Points, in no order, along strands that fork, close into loops and pass close to each other.
Points whose rows are less than 47.6 apart are linked; no others are. Some points are linked to none.
q105: [  8   8   4  13 -22   4   5  12 -22   4 -11  19 -11  -3 -15  10  11  -1
  17   1   7  22 -10 -10  14  -3   7  19]
q183: [ -4   0  -2   4  -2 -10  -4  -2   9  -7  -7   8   5 -17  13  -6 -10  12
  -3   3   1  -4  -6   1   4   2  -2  -3]
q817: [  9 -13   0   0 -13  15 -12  27 -11   5  -1   1  -5  -1   2  12  25   7
  13  -2  -4  20   1  27  -2  -8 -26  -3]
q768: [-14   6  -1   5  13  -8   8 -18  -8  20  -9   2   4   6 -24 -11  -9   2
  -5  10  -4  20  -4  -7  -2   2   5   6]
q170: [ -1   0   1  -6  -1  13  11 -19 -22  -5  -8  19  -2  -8  14  19  -7 -24
 -11  -4   5  -2  -9  -6   0 -18  -3  11]
q670: [ -7  -2   2   0 -16 -20  11 -12  -9   3  16  -4 -24  -4   2  11   1   9
   9   0   0  -2   6   2   1  15  24   8]
q351: [ -8  -1   4  -9   7 -16 -14  -1  -5   6   4 -14  23   1 -11 -21   2   9
  -8   0   2   9 -17   6 -11   7 -13  -3]
q859: [ 13   9 -12   1  -6  19  -8  10 -11  -6   1  19 -10  11   5  11  18 -17
  -1   2   3   0  12  12   2 -21 -24  14]
q39: [  3   2  -3  -5  -5  -5 -12   9 -15 -17   1  11   2 -16  -9 -11  -9 -16
   6  -2  26 -32   7   3  13 -16  -7  15]
q717: [  8  -3   8  -3  -5 -11   3  23 -26   7  -5  13 -10   3   2 -11   2   5
   8  -6   1  14 -11  15  -3   4  14   6]
q200: [  2  -6   5  14  -4  12   1   6  -3   5  -4  -4   1 -26   2   6  24  25
   1  -6 -12  19   5  10  -2  -2 -17   3]
q16: [ -6 -13   9  -2  -7  -1   8 -13   1  24 -19 -21   0 -24  -9 -20   1  20
   3   1  -9  14  11   6 -10   4  -6 -13]
q661: [  1 -23   5  -4   0   4 -12  12  -4   1  11  -6   3 -13  23  -2 -17  19
   0  -7  -5  -1  -2   5  -7  16   2  -8]
q112: [  0   0  -3  17  -1  16  15  -9 -13  -4  10  13  -6   2   6  24   6 -10
 -11  -1  10  -3   8 -20   2  -3   9  18]
q248: [  5 -13  10   6  -5  -5  10 -11   6  11  -8 -12   1 -11  16   4 -13  10
   0  15  -5  15  18  -6 -11  11   2  -5]
q173: [-13  19  -7   8  -8 -12  -2  -2  -6  -4   4  -9   3   3 -20  19  10   6
   5  -4   1   4   7  -7  11   5  15   9]
q838: [  6   0   1   6   5   4  10  10 -11  -2   4   3  13   3   3   2   0   1
  -3   8   9  18   2  -6  -2   1   1   5]
q259: [ -6   1   9  -6 -20 -13 -25   4   0  -3 -11  10   1   2   2   5 -29 -11
  10   1   9  -9  -8  -4  10  -4   6   0]
q28: [ -6   5   9   7 -11 -14  -4   9  -9  12 -28  18  -3  -7 -10 -13   9  14
  11   8  -1  22  -6  13   1  -2  -2  -3]
q872: [ -6   2  -7  -6  10  28 -13   6  17 -10  -2  -4  -1  12   0  22   7   3
   4  -5   0  -8  -3  -9  19  -7 -15  13]
q420: [-15 -10  12 -11  16   0 -17  -1  -1  10   6 -13  10   5  -4 -12  -5  12
 -12  -8  -7   8  -8   5 -14  15  -7   0]
q531: [ 13  -1  -1  -4  -8  -8   0  26 -12 -25   4   8   4  -4  10 -11  -3 -19
   8   2  29 -25  -2  10   9  -9   2   6]
q470: [ -5 -10   7  17   5 -17   0 -14  20 -18  23 -12   0 -18 -14  -1  20  10
 -15  -5  -7 -15 -19 -10  -1  16   2   0]
q327: [  3  -2  -5  -9  -1  23  -3  16 -25   5   5  10 -19   0   4   4  -3   0
   3 -12  -8  -8   6   9   0 -11  10   8]
q117: [  6  18   1   1  -8 -21 -11  -7   1   0  24  17  -1   6   8   4  -9  -6
  -3  -2   1 -24  -3   5 -12  -3  10   0]
q542: [  2  -5   2   0   4  18  16  29  -1   0 -10  12  19  -5 -18  -8 -10   0
  10   7  12  12   2   2   5 -19 -11  -2]
q696: [ -6   1   8  -5  -8 -22  -9 -13 -12  -4   7  16  -1  -1   4  -6 -19  -6
  -1  -7  -3  -7 -36   1  -2  -7   9  -9]
q373: [-10  11  -8  -9  13 -16   0  -7 -27   1  14 -21  16  16 -14   1   9   2
  -8  -6   5  13  -4   5  -7   5   6   0]
q916: [-13  -5  -4 -15   4   5 -13  10   2   3 -12  13  12   2  -3   9 -13   2
   7   9  10  -4  -1  14   1 -22 -25  16]
q432: [  6  -3   0  -4 -10  14   9 -20 -37 -10   1  14 -21  -7   9  19   9 -27
   0 -13  11  -9  -4  -8   5 -13   3  13]
q83: [ -1 -10  -1  16  28   5   9 -13  14   4   8 -26  13  11  -2  -6  10  16
 -12  -4  17   4   3 -19 -13  17   0   1]
q356: [ 12  -3   6  12  14  22   3  10  -8  18  -9  -1  19  -1   7 -18  -4  25
  10  -4   4  14  -8   1  -5 -12 -22 -13]
q873: [ -6  -7   5  12   8 -17   7  -6  11  -8   9 -13   3 -30  -6 -17  19  15
 -11  -2  -4  -2 -11   6  -8  14   0  -3]
q261: [  3   1  -5   1   5  26  12  27   3   1  -8   8  12  -5 -10  -3   4   5
   9   6   8  -4  18  11   1 -25 -21   5]
q833: [ -3 -18  12  14   2  -8  18  -3   5  -9   6  15  -2  -7  13   6  -3  -4
 -19  16   9   2   6 -11  -4  18   8   9]
q688: [  0 -19  -8 -18  -8  22  -2  12   1  -5  -6 -10 -10  13  -2   3 -10 -15
  10   2 -16   2   8 -12   5   2   1 -16]
q649: [ -2 -14   3  24   8 -12  23  -5   8 -11   6   1  -4 -25  -3 -21   1  15
 -15  10   4  -4  -8   0  -4  13   0  -2]
q878: [ 17  12   3   2  -3 -16  -4  -4  11  19  14  -8   1   6   2 -25  -4   3
   5   0 -16 -10  11   9 -17   6   6 -23]
q488: [  1  -1  -8  -7  12  36   4   9   4   7   2   4   6  -7 -13   4  -6   4
   8  -3   3 -14  26   2   5 -22 -12  11]
q923: [  2  12  12   6   6  -6  -9  19   2  -2 -16  18  10   4  12 -10 -17  -4
   1  -2  13  -6 -10  14  -6 -15   1   2]
q524: [-10   8   4 -11  -5 -23 -10 -21   5  16   0 -25  17  -2 -25 -12  -2  -4
   2   5  -3  10 -10   1  -9   2  -3  -7]
q344: [  0   1   6   4  -4 -10   0  16 -31   7  -5   6 -12  17   0  -7  16   6
   1   1  -3  30 -15  -4   2  11   8   6]
q312: [ 10 -11  -6  -3  -8   7  10   2   9   0 -10 -16 -11   9  -6  -7  -3 -10
   8   7 -11   8  13 -17   3  14  10 -20]
q159: [ 14   2   8  11   8   7   6   9  -8   7 -20  12  15 -13  21 -10 -11  20
   3  -8   2   5  -5  10  -5 -16  -9 -13]
q962: [ -3  -4  -8 -24   0 -16   4   7   1 -12  15 -13  -3   8 -19 -13  24 -14
  -5  -3  -9   0  -9  21  -6   5  -3 -10]
q107: [  4   5 -20  -3  -6   5  25  -9  -8 -10 -11  -4 -20 -11  -5   7  31  -3
   3   2 -11   3   5   4   6   2  -2   3]
q585: [  0  -2 -12 -14  -3  -4   3   4  -1  -8  26  -7  -9  -8  -8  -8   8   0
  -3 -10  -8 -10  -1  12  -4   5  11  -9]
q910: [-16  -1   5   9  14  -2  -9  -6  13   1  21 -11   0   4   2  11   6  17
 -13 -15  -7  -4   4  -2  -1  19  11   8]
q854: [ -2  -8 -10  -3  10  34 -11  21  16  -9 -11  -9   1   5   1   4   1   8
  15  -5  -4 -12   1  -5  15 -10 -17  -6]
q713: [-11  12  -5  -6  14 -18  -4 -29  15   5  30  -9   6  14   3  13  -9   3
  -9  -9  -1 -12  -6  -5 -10   6   6  -4]
q979: [  6  14   7   4   7 -13 -15  22  13  -5   9  16  15  19  16 -11 -14  -6
  -1   7  11 -14  -6  10  -5  -5  -1  -2]
q635: [  0 -14  10  -1 -12  -7   1  -1 -32   1  10  -3   1  -4  25  23  -5   5
   0   2   3  19 -10  -6  -1   6   0  -2]
q59: [ -5   8 -10 -21 -10   1   2  -4  -3  -1   7  -7   2  -2  -6  26   5  -8
   0   1   5  -5  23   6   3  -6  -2  15]
q57: [-14   4   0 -15  -8  -9  -2   0  -8  -7  16   0  15  15   3  34  -5  -5
  -1   5  15   2  21   1   0   5   4   9]
q640: [ -7  19 -13 -22  -8 -15  -4  -6   0   0  14  -2   5   8 -13   6  -1 -14
  -1   3   8 -18  18  16   0 -10   0  12]
q81: [  8  -3   8  -5 -12   4  13   3 -17   1 -13   8 -26  -2   8  -9  -4 -30
   9 -14   4 -10 -13  -4  -2   6  26  -4]
q889: [ 12   2   0   1  -8   3   1  27  -6 -20 -11   8   6  16  15   0  -6 -25
   6   7  15 -12  -2   0   9  -5   0  -2]
q34: [ -6  -7   5   8 -14  17  -7   7  -3  11 -15  16 -11 -16  -4   8  -7  11
   6   1  -6   6   3 -11   9  -4   4  13]
q942: [ -1  -3   2  -5   0  -4   1  -7   5  -4  10  20   1  -5 -11 -14 -18 -10
  -3   0  -2 -16 -24  -2  -4  -8   2  -3]
q931: [-12 -13 -12 -15  -8   7 -15   4  -3  -9 -20  14   0  -7  -5   0  -4   2
   8   4   1  -7 -11  10  13 -11 -14   5]
q374: [-10   9   4  18  -7 -21  -5  -6   9  -4   8 -24   7  -4 -15   2   7   9
   0   2   8   4   6 -17   9  20  13  -3]
q389: [ -4   3  17   0  -5  -7 -12  11  23   6 -13  -8   1   0  -4   1  21  12
   2  -1 -12  13  22  19  -4  10  -8   3]
q736: [ 27  14  13  15  -3   0  18  15  -1   7 -14  23  -4  15  10  -2   9 -25
  -5  13   1  16  12  -1 -12   0   7  -1]
q434: [ -4  14   2   5  -1 -18  -1 -15  16  17   6 -10  16 -12 -27 -11 -11  10
   7   3   0   1  -2   1  -2  -4   5  -5]
q556: [  5   6 -11 -12   3  -7   4  -7 -23  -6  10 -30   5  14  -8   9  22  -5
  -3 -13  -1  16   2  -1  -3   9   5  -5]
q642: [ 10   5   7   7 -22  -4  -9  -1  11  -3 -11  15 -13 -12   9  -5 -12 -13
   7  -2   5 -27  13  -7   7   5  14   2]
q728: [ -4  -2 -24   0  -6  15  -3 -22   5 -16 -18  -4 -11  -8   4  17  10  -3
   2  -1  -4 -10  -1 -15  19  -6 -11   3]
q753: [  3 -14   3   6   1  16   2 -14   2   9  -2  -4  -3 -15  24  14 -16  11
  -2   4 -12   6   7  -9  -4  -1  -6  -3]
q638: [  1   7 -13   2  -8   0  -1  -6  -6  -2  -3  -5  -6 -19   8   6 -11  11
   4  -8  -5  -6   3   5   5  -7  12   1]
q257: [ -9  15  -6  -3   9 -10  -3 -14  25 -14  -7 -26  19  -3  -1   9   6   6
   2   1   9   6 -10  -9  19   5 -14   7]
q273: [-16  -2   0 -10  -3  -1  -4  -8 -28  -6   2  13 -10  -1  14   5 -16   2
  -7 -12  -8  -3 -21  -3   1  -4  14   2]
q764: [ -9 -10   3 -10   6  11 -14  -1  24  -3  13  20  -9  -4  12  -9  -5  -2
 -10  -3  -3 -31   0   1  -4   7  -7   4]
q155: [-10   2  -4   0 -10   7 -12  -2   3   8 -17  -3  -4 -14 -11   5  -1  16
  12  -4 -13   7   6   4  10  -2   2  -3]
q788: [  6 -11   5  -3  -7   1   1   8  10  -4  10   1 -12  16  -1 -11  -6 -10
  -1   3  -6  -4  11 -12  -7  15  21 -17]
q984: [  1  15 -11  15   9  16  -4   8  -9   0   6 -10  -1  16  -7  11  10  10
   1 -11 -14  10   2 -10  11  -4   6  -5]
q113: [ -6  11 -11  -8  11  17 -15   2  16   8 -12  -4   0   0  -8   4  -8   7
  15  -5   1 -22  18  11  11 -24 -15   9]
q229: [-15  -6   0   6   7 -11   2  -3  -3 -11  -8 -13  10 -20  -5  -2  17  14
 -14   0  -2  11 -14   1   5  14  -9   9]
q300: [ -1 -16   2 -10  -2  -6   2   8  -3  -9  33  12   3   8  -3  -2 -11  -9
 -11  -4  12  -8  -6  -3 -13  11  11  -5]
q466: [  6  10   1 -11  16   2 -11  -8  29   4 -22 -31  15  21   6  -2  13  -1
  10  -3  -2  10   1   1   5  -4 -17  -7]
q77: [-14 -17 -11 -20  -3  -2 -19   9   0 -10  -4  12 -10   0 -15 -15  -5 -12
   4   3  -5 -18 -14  19   0 -16 -16  -3]
q295: [  5  -4  -3  -8  -2  11  -5  17  -9  11  -4  -6  -3   4 -10   9  12   2
  11   2 -13  19   8  15  -3 -10 -12  -6]
q860: [-10  -7   7   2  -2  -9 -11  -2  -9  14 -27   2   1  -2  -6  -9   8   9
  -2  10  -9  30  -7   1  -4  12 -14  -1]
q892: [ -2  -4  -8  18   4   8   6 -18   3   5 -33   2  -6 -15   0  -5  10  18
   6   4 -12  13 -14  -3   9  -4 -15 -10]
q493: [  0  -6  -1  -6 -11  10 -27   6  16  -2  10  -5 -10   7  -6  -2 -16 -10
  17   0   2 -34  22  -3  11  -8  -3  -2]
q850: [  4 -17   9   7  -3  15  17  11  10  -4  -2  19  -5 -10  11   4   9   2
 -12  14   0   3  19  -7  -4  14   0  11]
q544: [  4   9  -1  -4 -10  -5   3  12 -18   7 -18  20 -10  -6 -10  -3   6   2
  14   0  -3  13  -4  13   4  -9   6   7]
q567: [ -9  10  -4  14  17  11  13 -18   8  11 -17  15  -5  -4   0  -6 -12  10
  -6   2  -6   0  -8  -8   5 -13   1   6]
q378: [ -4  -1  -5  17  14   4  20 -19   7   0 -22   1 -13  -8  -2 -21  -2  16
  -4   5  -9   1 -18  -6   9  -1  -5  -4]
q902: [ 10   5   1   6   2  -1  -2  21  -7  -2 -24  13  11  -1  11 -13 -13   5
  12  -3   8 -10  -3  24   2 -24  -6 -11]
q719: [ -9  -3   2 -11   2  -1 -16   7  11   4  -7   1  14   7   8  19  -9  11
   1   7  -1   5   0  15   1  -3 -19   9]
q372: [ 20 -10  11   1  -3   5   5  19 -10  -2  -7  -3 -12   3  25 -21 -16 -10
   4  -9  -7  -5  -4   4  -5   1  17 -22]
q673: [  5   7 -11   0 -10  19  -4  -8 -23   5   7   3  -7  13   2  21  -6 -10
   4  -7  -8  13  -5  -6   3 -19  -2  -4]
q292: [  1   3  -8   5  -2  21  10   4  -8 -14   2  25  -9  12  -3   9  12 -19
 -10   7   2   4   1 -19   7   2  -4  13]
q664: [  0 -19   5   4  -6   9   3  -3  -4  18 -16  -3   0 -26   2  -6  10  30
   8  -8 -16  15   9  11  -6  -2 -18 -14]
q575: [  9  -3  -4   7  -7  14  -1 -21 -20   8   9  -7  -9   5  13   8  -3  -8
  -1   1 -12  28 -12  -2  -6  -9 -19  -8]
q104: [  1  25 -16  -9  -7  -9  -3 -17   8   4  11   3  -2 -11 -16  -1  -5  -7
  -1  -2   0 -27  15   8   0 -16   7   5]
q763: [ -3  -4   5  -8 -19 -10 -17  -9   2  -5 -11  24 -27 -11  -1 -13  -1 -14
   2   0  -5 -23  -4  -2   6   3   5   4]
q319: [ -8   5 -12  -9  17   9  -1  11   7 -12  -4  -2  12   5  -9 -10   3   5
   0  -5   2  -4 -11  11   5 -12 -16  -2]
q660: [  5 -12  -4   3  16  -9  10  -9  15 -11  14 -28  16   0  -6   2  12   3
 -15  -1  11   7  15  -5 -21  18   1  -4]
q132: [-13  -4  -2   1   9   9  -8   1  10  -7  13  15  -8   7   8   3   1   9
 -15  -4  -4 -11   0  -5   2  16   6  11]
q680: [ 12  -2  -9  -3  10  26   6   0  -6  10  -1 -15   1   3  -6  -3   6   3
   3  -3 -15  17   4   1  -7 -11 -14 -14]
q394: [ -4   3 -13 -12   2  -5  12 -15   1  -2 -12 -15  -9 -11  -2  -8  13   1
  -4   0 -17   4   3  11  -3  -1  -4  -8]
q44: [-10  -4   3  14  14   4   0  -6   6  -1 -11 -11   9 -19   5  10  19  26
 -10  -6  -8  15  -6   5   2  -1 -16  14]
q400: [ -7   8   0  -4  -3 -18  -6   5  11 -13  23  -9  17   9  -1  19   4   5
  -8  -1  14  -3  11   7  -7  12  -1   7]
q913: [ -6   6  15  -3 -18 -19  -8 -16 -15  -4   4  26  -8  -3  -1   4 -14 -23
  -2 -10  10 -17 -24  -4   1  -5  19   6]
q520: [ -6   1   1  13  -9  -1   2   0 -31   4  -4   8  -8   5 -16   5  11   7
   4   6  -4  31 -15 -14  12   0   3   7]
q735: [  6  15   1  -1  -6 -18 -15  14  10  -8  17  14   9   3  19  -2  -7   5
  -2   5   6 -28   0  24  -5  -6  -5   7]
q396: [ -6 -10   9  -8 -18  -1 -26   5   9   4   6   3   0  10  -2   3 -30 -19
  18   3   8 -31   7  -4   8 -14   0   1]
q885: [  9  -6  -1  -2  -6  -2  10   3  14  -8  28  11 -13 -15  -7 -15  14   0
  -5  -5  -1 -25   5   0  -6   9  12  -3]
q141: [ -4   0   0  20  12 -13  14  -8  18  -9   2   9   4 -15  23  -8  -5  21
 -15  13   7  -9  -4   5  -5   8  -3   4]
q142: [  1 -25   3  -1   0  -1   3   5 -16  -6  14 -10   2 -14  24  11   4  14
  -7   1  -1   9  -2   1  -3  18  -1  -1]
q641: [ 12   3   4  17  -4  -6  23  -5 -23  -1  -1   8 -22  16  18   8  10 -14
  -6   4  -7  12   0  -4  -2   7  13   7]
q690: [  6   5   2  -5 -15   2  -2  -1  -5  -5  -8  11  -2 -20  -2  -3 -11 -17
   5  -3  20 -22  11  -3  11  -8  10  12]
q219: [ -9 -14   0   2  12   2  -1 -15 -14  14  -3 -14  -3   5   9 -12  -5   8
 -10   1 -14  14  -8  -9 -11  10  -5  -6]
q837: [-11   6   5  20  11 -19  -5 -12 -13   5  21  -3   0  19  -9 -15  -8  10
 -10  -5   7   5 -12 -17  -9  13  18  -8]
q543: [ 11  -1  -3  -1   3  -3  25  13   1  -5   6   7  -7   6 -10 -16  18  -4
  -6   7  -1   9  12   5  -9  18  11  -2]
q48: [  9 -10  16   1 -11 -19   5  -4  -4  19  -5  -3   6  -3  14   6 -21  -4
   2   9   8  18  13  -6  -8  11  10  -1]
q417: [ -9  16  -8   1   3  -5  -3  27  -9 -13  12   4  17  12 -22   6  -6   2
   4  -1  21  -1   1   3  11 -12   5  10]
q756: [ -1  20 -10   0   3 -11  -4 -23  15   1  23   4   1   3  -5   3 -10  -2
  -4   0  -5 -24   2  -3  -3  -7  10  -2]
q669: [-12   4  19  -2 -15 -14 -18  -5  -7   0 -19  24  -6   2   3   6 -19 -25
   0  -2  16 -15 -11  -7   9  -1  11  13]
q489: [ 19  -1   8  12  -4   1  14   1 -11   9 -15  10 -20  20  16  -2   7 -22
  -6  11 -15  19   0  -9  -6   6   9  -7]
q283: [-10   2 -10 -16   5   1   0  -2  13  -5  -2  13  -3   1 -17 -21  -5  -7
  -5   0  -8 -11 -18   6   0 -10  -9  -7]
q354: [  5   5 -11  22   4   0  27 -12   0 -13   9   4  -9  15   3  23   9  -5
 -15   8  11   2  18 -14  -1   5  12   5]
q699: [ 11   1   7   3 -15 -20 -10  14  17  -2  19 -13  -9   7  -9 -11  22  -3
   8   1 -11  -5   1   0  -5  20  11 -16]
q711: [ -5  -6   2 -20  -1   4   4 -12 -14   3 -14   8   3  -8  -1   7 -27 -24
  -2  -2   5  -2  -9   2   0 -18   3   2]
q947: [ 27   7   7   6 -14 -18  -6  20  11   6  16  -4  -3   8   5 -21   6   3
  14   1  -5 -15   6  12  -7   9  12 -20]
q723: [  6  -1  -4  -3  28  22   0   1  -5  15   2 -19  19   7   4 -10  -4  18
   6  -5   1  14  -5   0  -4 -12 -20 -10]
q803: [-11  -8  -2  -3 -12   0   3  -7   4  -1  -5  12 -21  -9  -9 -11   2  -8
  -4   5 -13  -8   2  -2   2   9  10   4]
q998: [  1  10  -3  11  10 -16  -1  -6  21 -10  21 -12  28  -8 -10  -3   2  16
  -4  -2  22  -7 -13 -10   1   6  -2  -3]
q601: [  1  14 -14 -10  29  10   5  -5  11  -1   1 -15  11   8   0 -14   2   9
  -2  -7   1  -1  -7   6   0  -7 -10  -9]
q677: [ 13  -7  13  -5  -3  14   2  19 -15  -4 -12   6 -16   4  12 -13 -11 -27
   3 -13   3 -21  -3  -1   2  -3  18  -7]
q671: [  7  10  -2   2  11  -7   3  -5   9  15  13  -6   5   5 -18 -22  -7   3
  -2  -2  -3  -2   6   1 -13   1   8 -17]
q148: [ 23   0   8  -1   1   4  27  23  -2   2  -6  15  -5   9   5 -16  12 -11
  -1   8   1  11  12   6 -11   5   9  -4]
q779: [ -4   8  18  -5  -4  -2   2   1 -16  22 -15  14   7 -13   3  19 -25 -22
  -1  -9  13  -2  -7   8  -6 -16  10  13]
q463: [-12  16  -5   0 -11  -3  -4   9  -5  -2   5   7   7  11 -24   8  -6  -1
   4   2  11  -2   7  -9  14  -3  16   9]
q563: [  4  -7   5   3  -7  23   8  16  10   3  -6  14  -7 -11  -6   2   7   6
  -1   3  -3  -3  26  -6   7   3   0  10]
q65: [  7 -19   9 -13  -2  10  -7  12  14  -2   3   5   7  12  15  14 -19 -17
   1  13  11 -14  29  -4  -2   0  -3   7]
q302: [  8 -11  -9 -10   4  -8  17  -5  -3  -4  11 -34   3  -1  -8   3  20  -5
  -5   0   2  14  14  -1  -8  16   2  -5]
q3: [-13 -13   7   0   9  -7   7 -20   6  15  -4   2  -4   2  -7 -16 -10  -1
 -13  12 -11  14 -14 -11 -10  13   1   1]
q804: [ -8 -15   3 -12  -6   0 -19   8  12  -4   9 -21  -1  -1  18   7  -8   7
   1  -8 -12  -8   0   8  -1   8  -2 -10]
q146: [ -7  16 -19  -7   9  15  -8 -13  11 -16 -10 -13   1  14   6  20  11  -6
   1  -9  -9  -9  -8 -12  20  -5  -6   3]
q304: [ -2  -8   2  -8  11   2 -11 -13  25   1  -4 -26   0   1  14  -2  -3   8
   3  -6  -6  -4  -8  -5   1  12  -4 -14]
q193: [ -2  11 -13  -8  -3  11 -20   1  25  -3  -9 -10  -6   8  -6  -1  -5  -5
  16  -3  -2 -32  15   3  13 -11  -7  -1]
q974: [  5   0 -23 -12  -9  16   6 -13  -5 -14 -13   1 -13 -14  -9   6  15 -15
   3   4  -6  -8   8  -7  13 -10  -6   4]
q740: [ 25  22   6   8 -12  -4  18   9  -6  -1 -21  16  -3   7   7   8  16 -34
   5   9  15   9   5  -2  -2  -6   9  11]
q418: [ -5  10   2   6  14  -9  -9   4  38 -11   1 -12  26  -4  -3  -4  10  18
   4  -2  17  -4 -12  -1  11   5 -12   3]
q862: [  0   8 -12   3  14  16  -4  -8  -2  -2   2  -3  13   4  14  16   9   8
  -1  -2   0  18 -15  -1   5 -11 -20   5]
q96: [ 25  11  -1   4 -14   2   2  21  -9 -10 -21   8   1   1  14   6   5 -24
  12   9  17  -4  10   6   2 -19  -6   5]
q217: [ 15   3   9   2 -10   0  15   1 -24   0  -7   4 -23   6  25  10   5 -26
   5  -9   3  -5  -2  -4   0   7  23   4]
q94: [  5 -10  -9 -10  -2  28  -4  15  13  -2  -7 -20   7   2  -7   6  -8  -3
  19   2  -4  -3  12  -8  12  -8 -11 -17]
q815: [-11  -9  -2  -3  -2   9  10  -2  -4  -5  -5  13 -14   6 -11   3   4  -8
  -8   9 -10   9   2 -14   8   5   8   5]
q645: [  4   3  17   4  -8  -5   9  -3 -10  15 -13  11  10 -10   4  18 -21 -12
   2   5   9  14   4  -4  -8  -7   9  12]
q115: [  1 -18  12  21  13 -19  13 -19  17  -7   8   5   5   4  18  -3 -11   7
 -17  16  15  -3  -8 -13  -6  18   2   1]
q6: [  7 -14   4  -4  -3  -2  -4   0  34  -6  23   7   2 -12   3  -5   0  -3
  -7   6  -7 -24   1  -3 -12  10  -4 -10]
q218: [ -6  14  -3   2  18   3  12 -20  -9  19  -9  15   4   0  -7  -3 -12   7
  -9   0 -11  13  -3   5  -9 -13   1  12]
q799: [ 7 16 -8 -3  5  5  4 -2 12  3 -9 -4  6 10  0  4 -2 -3  2  9 -6 -2 19  6
 -3 -5 -2 -6]
q307: [-17 -10   4  -5 -14  -9  -7  -9 -31  -7   5  -1  -7  -6  17  21 -12  12
  -1  -8  -2   8 -14  -4  10   2   9   0]
q25: [  5   3  -7  -8 -16  15   6  -4 -40  -2  14  10  -7   5  -3  20   1 -16
   9 -13   6   9  -4  -4   5 -21   8   6]
q879: [-13   6  -1   5   5 -16  12 -10 -33   1  11  -5  -3  16  -4   5   1   5
  -6  -4   5  13  -5 -13   0  10  18  -4]
q270: [ -4  10   2  10   6  -5  -7  38  -9   1  14  -4  13   9 -18 -17  -2  12
   7  -2   9   5   2   7   5  -3   8  -4]
q908: [ -1   5   1   7  14 -15  -9  -9  10   6  33  -1  10  17  -3  -1 -12  10
  -6 -10   9  -9 -13 -14 -13   8  14 -14]
q498: [  4   4   6  -4  24  -1  -9 -13  42   6   0 -27  10  16   8 -11   8   6
   3 -10   0  -4  -2  -6   4   6  -3  -3]
q684: [ -3   6   0 -10   3  -1  -4 -17  20   0 -12 -27  15  12   6  22   8  -7
   2  11   0  17   0  -8   9   3 -19   1]
q35: [  0   8  -6   2  13 -13   4   5  12 -16  22 -11  19  -2 -10  -4   9   3
 -13  -4  10  -1   2   6  -8   8  -2  -4]
q318: [  2 -19   0  10   9   9   6 -26 -16  18   1 -12 -11  -8  13   9  -8  10
  -9   7 -20  18  -8  -6  -9  -3 -11  -3]
q944: [ -4   4   8  -5  14   9  -9  12  27  10  -2  11  16   4  19  13  -9  17
   3   5   8  -7   5  10   3  -2 -13  14]
q968: [ -4   5   1  19  21   3   1 -13  19  11   8 -19   1  11   2   3  -4  21
  -7  -1  -1   1  10 -11  -6  18   7   3]
q66: [ -1  -6   1  14  -5   8  -3 -15  -2  13 -27  -9 -13   0  -3  -9  18   4
   4   8 -19  28  -6  -4  -2   0 -17 -12]
q985: [ -4 -11   4 -18  -5  -5  11  -9  11   7  -6  -9  -3 -21 -20 -19   8   3
   3  -2 -16   6   8  18  -8   3  -7 -14]
q118: [ -3  -2   0 -14   7 -10   6  14   0  -9   6   1  -4   9 -13 -16  30  -6
 -15   3 -10  13   1  14  -8  18  -3   3]
q276: [ 11   4  11  23  -6 -22 -13  -1  22  -4  17 -24   9   0 -14  -7  18   9
   2   1   0  -7   0 -12  -2  18  10 -11]

A piece is two or more points that can be reached from each other along the links. Count, over all rows, the pieces, the separate loops (a circle has one, a figure eight two, a Y none), the forks (points with three links) and the tips (points with one).
pieces: 3
loops: 5
forks: 12
tips: 8

How many points has the smallest loop of links through each point below? Write - if it is on no loop.
q779: 12
q837: 15
q183: 9
q344: 5

A tip is a point with one link. Name the tips that can be reached along the links from each point below, in the order of the rows.
q753: q270
q418: q817, q542, q372, q354, q944
q94: q470, q788
